A landscape with many valleys, sampled at points; each row gives a point and its height.
A ball rolls from a point to whichever of its 4 nearest points has the largest drop for the distance, and stops where none of them is lower. Distance is the straight distance between rows; heights are no part of it.
<834>: -10 -8 11 3 -5 32 23 -8 4 -9 3 -5 -11 -12 29 17 -3 15 6 -24  h=643
<893>: -18 38 3 16 -2 -46 16 -16 -1 40 6 27 12 -23 24 -12 -20 -4 -41 32  h=278
<322>: -5 36 8 38 3 -31 -12 10 -14 27 5 31 14 -33 4 -29 -30 -9 -30 33  h=247
<412>: -32 -12 28 17 34 -1 5 18 -13 16 15 4 22 -6 0 6 -17 45 48 14  h=350
<492>: 37 -39 -19 -48 3 59 -6 12 20 -53 -5 -31 -20 -3 -22 34 6 7 15 0  h=333
<116>: -19 -18 37 -2 36 -27 17 -4 -19 18 5 38 30 9 17 -2 7 14 18 -2  h=347
<401>: 15 -63 -20 -52 -35 -2 32 -15 41 -17 20 -41 -33 22 22 13 18 -7 -12 -45  h=527
<427>: 1 35 -1 -7 -28 -26 19 -32 31 -9 7 8 -14 -17 5 -13 3 -10 -25 -1  h=342
<60>: 16 -43 2 -19 -15 42 31 -8 19 -24 1 -31 -16 42 17 6 12 11 -7 -35  h=365
<441>: -16 6 25 32 28 -31 -8 12 -17 31 4 30 23 -16 11 -14 1 22 7 25  h=233
<616>: 8 31 -5 -6 10 29 -52 24 3 -17 -10 -1 -9 -6 -35 -22 -31 -44 20 24  h=720
<292>: -27 -26 14 4 -10 -14 36 -15 7 7 -14 -10 -12 -8 22 13 -4 24 -22 -17  h=519
<442>: 45 -16 -1 -32 -58 43 -9 -2 36 -43 -3 -11 -20 28 -17 9 15 -37 -32 -23  h=412
<841>: 10 -66 -35 -47 -47 4 39 -19 12 -11 14 -14 -27 20 22 2 19 -5 -38 -41  h=202
<509>: 9 -28 6 -26 -28 16 35 -5 -3 -9 -6 -14 -28 6 12 17 -5 -15 -11 -24  h=489
<50>: 4 43 -20 8 -26 14 -39 12 11 32 3 7 15 -49 -9 -26 -19 -19 -11 15  h=320
<800>: -2 -17 0 -13 -1 31 19 -5 8 -23 -7 -17 -21 9 -3 11 4 -2 -7 -30  h=530
<229>: -28 -33 8 37 16 -60 44 -24 -5 31 19 30 19 38 4 11 7 20 -12 3  h=631
<484>: -24 13 16 -6 19 -18 9 -10 -17 3 -2 4 16 -1 1 11 7 18 19 22  h=313
<285>: 55 21 11 -5 -69 22 -50 -14 21 -45 -5 22 -27 16 -34 -1 21 -54 -50 -7  h=411
<12>: -23 -20 27 43 35 -19 27 0 -14 11 1 17 20 20 24 5 -4 13 28 -8  h=210
<238>: -17 19 6 37 8 -56 15 -17 -25 77 2 41 26 -16 -5 -38 -19 -6 -9 38  h=269
<215>: 21 -26 -28 -29 3 73 -20 25 15 -48 -18 -20 -12 10 -41 10 1 -5 29 7  h=296
<466>: 15 49 -28 16 -17 4 -26 -19 -11 24 26 14 30 -69 -9 -21 -41 -38 -23 12  h=550
<303>: 1 -9 -6 -33 -28 -2 41 -19 17 -13 13 -12 -50 25 1 8 35 -14 -8 -26  h=476
<908>: -37 -18 31 24 18 -13 15 -20 -4 14 5 -3 -5 5 7 20 -7 17 17 4  h=290
<213>: -21 -27 23 40 45 -38 32 -7 -49 52 17 8 35 33 6 -13 35 25 11 -14  h=415
<88>: 18 41 -1 -5 -9 56 -36 15 1 -28 -13 -25 -16 -3 -32 2 5 -12 10 15  h=573
<794>: 24 28 -1 6 -30 -2 16 -5 31 -17 -3 5 -27 0 -1 6 13 -27 -18 -29  h=416
<376>: -10 33 -8 15 26 2 -61 44 -7 18 -1 0 8 -54 6 -15 -16 -1 16 39  h=211
<190>: -16 -4 -2 29 17 -71 32 -15 -13 43 16 53 30 15 15 -2 7 15 -16 4  h=633
<660>: 39 -21 -9 -26 -17 48 -6 10 14 -45 -19 -17 -11 24 -15 7 10 2 3 -35  h=414
<243>: -10 -70 12 1 50 3 11 14 2 11 -8 -33 15 4 25 10 14 37 30 9  h=493
<439>: -17 14 -13 22 31 -88 49 -24 -25 65 17 35 25 31 8 -2 -11 12 -45 17  h=641
<35>: 1 53 -16 -4 -29 -47 14 -16 -7 31 -5 18 -14 -20 -18 -21 -18 -28 -16 1  h=294
<764>: 7 -44 -7 -37 -47 2 58 -28 21 -17 7 -14 -25 4 19 -2 4 -15 -12 -28  h=383
<226>: -11 28 -6 59 6 -21 -55 35 -13 46 29 -11 43 -18 12 -17 -29 16 27 48  h=332
<648>: -21 -17 -21 -1 26 -71 70 -29 -20 42 3 24 21 17 10 10 9 4 -33 -12  h=630
<465>: -2 -15 -4 16 9 -39 38 -15 -23 21 4 25 -1 16 7 22 11 13 -18 -16  h=608
<230>: -23 -29 -7 -29 -26 -24 56 -32 7 -7 -3 6 -1 8 29 29 -6 -15 -24 -1  h=615
<319>: 1 -21 -4 -16 20 30 -15 6 -3 -10 -18 -15 -6 -12 4 21 -10 17 30 -6  h=574
<332>: -19 31 29 56 35 -47 -16 6 -26 65 8 18 9 1 -16 -14 -11 19 2 25  h=243
<596>: 35 26 -3 -9 -48 46 -9 -10 18 -36 -13 5 -12 16 -13 14 26 -31 -32 -25  h=403
<382>: 25 53 -8 -3 -42 2 -38 -20 8 -13 4 11 -7 -4 -26 -23 3 -27 -16 8  h=310
<425>: 28 42 -5 -7 -47 22 -18 -4 26 -22 -1 4 -30 -3 -28 3 26 -22 -5 -32  h=390
<103>: 25 2 -11 -44 -11 63 -38 15 2 -67 -12 -22 -25 8 -35 28 16 -15 13 -9  h=132
<240>: -25 29 11 58 26 -43 -31 26 -26 50 27 14 22 14 3 -4 -4 29 24 31  h=279
<815>: -12 31 -7 16 6 -24 -26 16 -11 37 21 10 9 -32 -1 -30 -21 -12 -20 8  h=263
<346>: 27 -31 2 -38 -2 60 -24 12 32 -59 -17 -19 -36 31 -11 21 12 3 11 -14  h=321
<899>: 33 18 -8 -13 -27 65 -44 8 28 -66 -31 11 -11 36 -33 -4 -1 -41 -17 -11  h=455
<446>: 30 40 -23 -7 -6 42 -73 46 -7 -34 -2 -3 -16 7 -32 -6 0 -5 14 22  h=589
<280>: -3 42 -1 18 5 11 -51 3 -8 -12 4 10 21 -38 7 -4 -22 -9 12 15  h=92
<903>: -9 -37 -6 -6 48 32 -9 19 -5 -18 -11 -32 -4 -15 -17 15 8 24 22 0  h=520
<310>: -6 44 -9 55 8 -11 -38 5 -23 56 20 28 39 -36 17 -29 -29 -15 4 46  h=325
<695>: -19 12 -18 -4 45 22 -16 35 7 0 -20 -12 2 -9 -10 20 -24 21 29 24  h=397
<387>: 1 -54 -12 -43 47 32 -8 33 10 -11 -5 -82 -8 10 -10 -17 16 42 26 -4  h=600
<227>: 7 -18 29 -34 -33 31 6 -31 21 -36 19 -5 -30 38 -2 28 19 -8 1 -53  h=488
<864>: -3 -59 37 21 38 -41 15 8 -25 30 15 0 35 42 25 9 16 33 24 -9  h=338
<203>: -28 -21 25 14 12 -8 35 -8 -5 16 -6 -11 -12 4 38 9 -4 7 -4 -19  h=435
<37>: -8 4 9 47 26 -26 10 18 6 34 -12 6 24 -10 5 -3 9 39 21 9  h=285
<176>: -26 33 11 34 17 -16 -22 5 -14 22 -6 26 16 -28 9 -31 -3 5 0 18  h=221
<637>: 36 29 -22 -30 -14 47 -53 23 24 -81 -3 -6 -20 15 -58 6 19 -10 7 5  h=367
<718>: 15 -65 13 -30 2 37 26 9 6 -34 -9 -56 -11 -2 26 9 9 6 4 -27  h=214
<657>: -24 -45 2 -26 -5 -38 58 -24 -10 22 -3 7 -15 17 28 5 4 7 -43 -12  h=578
<185>: -2 32 -10 4 7 -70 34 -24 -4 24 6 32 7 -18 4 -23 -28 -10 -37 6  h=300
<99>: -32 19 32 20 22 -8 -44 13 -24 39 11 1 26 -7 5 -6 -3 28 38 44  h=312
<856>: 2 -41 12 -21 -8 5 32 -24 -7 -7 -5 -18 1 7 27 18 3 6 3 -20  h=564
<909>: 23 34 -1 7 -34 35 -30 6 0 -23 -13 -6 -9 8 -28 6 4 -30 18 0  h=477
<228>: -27 25 7 20 39 10 -51 10 -2 9 -3 -3 18 -6 15 3 10 23 30 22  h=322
<696>: -3 -25 -1 -24 -3 23 22 11 12 -25 -1 -14 -4 1 24 11 18 0 15 -15  h=637
<621>: 1 -83 9 -43 34 -6 15 8 -11 -11 -28 -24 8 -1 18 15 8 23 17 -5  h=601
<7>: 5 35 -14 7 -20 -28 -24 -23 -9 -8 13 -3 -7 -41 -11 -31 -10 -16 -12 22  h=67
<26>: -24 -17 29 76 26 -61 19 16 -48 42 25 30 26 20 24 -24 13 15 32 -1  h=496
<257>: -1 27 -17 -9 -6 23 -1 16 1 -16 -21 5 1 -27 -11 -3 -12 -13 32 4  h=454
<206>: 23 5 -37 -29 3 58 -28 39 -2 -41 -21 -18 -2 -3 -51 23 17 -9 23 -4  h=335
<149>: 58 45 15 3 -42 54 -49 12 39 -52 -16 -3 9 28 -39 -6 16 -40 -23 5  h=436
<345>: -27 1 -1 22 19 -22 2 -6 -10 11 -1 4 -7 -8 13 -5 -3 18 4 18  h=115
<608>: -1 -11 -13 -18 20 38 6 3 17 -33 -25 -10 -10 8 -19 10 6 12 20 -10  h=667
<634>: 10 54 -32 4 -18 -55 -13 -21 0 43 8 25 27 -44 2 -38 -56 -30 -24 22  h=753
<59>: -12 39 -4 -13 -24 -18 24 -25 -7 1 2 14 5 -24 1 -7 -19 -12 -10 12  h=272
<693>: -14 -44 -11 -49 -10 3 47 -18 6 -10 2 -35 -27 14 36 6 2 12 -12 -33  h=480

Call two points neighbours if one is among the 4 nearest of the other. Go from one point of each pair to the other, from neighbour to neighbour, staying as low as possible. Name the highest point that can't be avoided.
<7>, <345> -> <815>
<718>, <841> -> <227>
<345>, <280> -> <176>
<103>, <12> -> <660>

For each start below, name the point where the ball stops.
<657> -> <345>
<439> -> <345>
<608> -> <841>
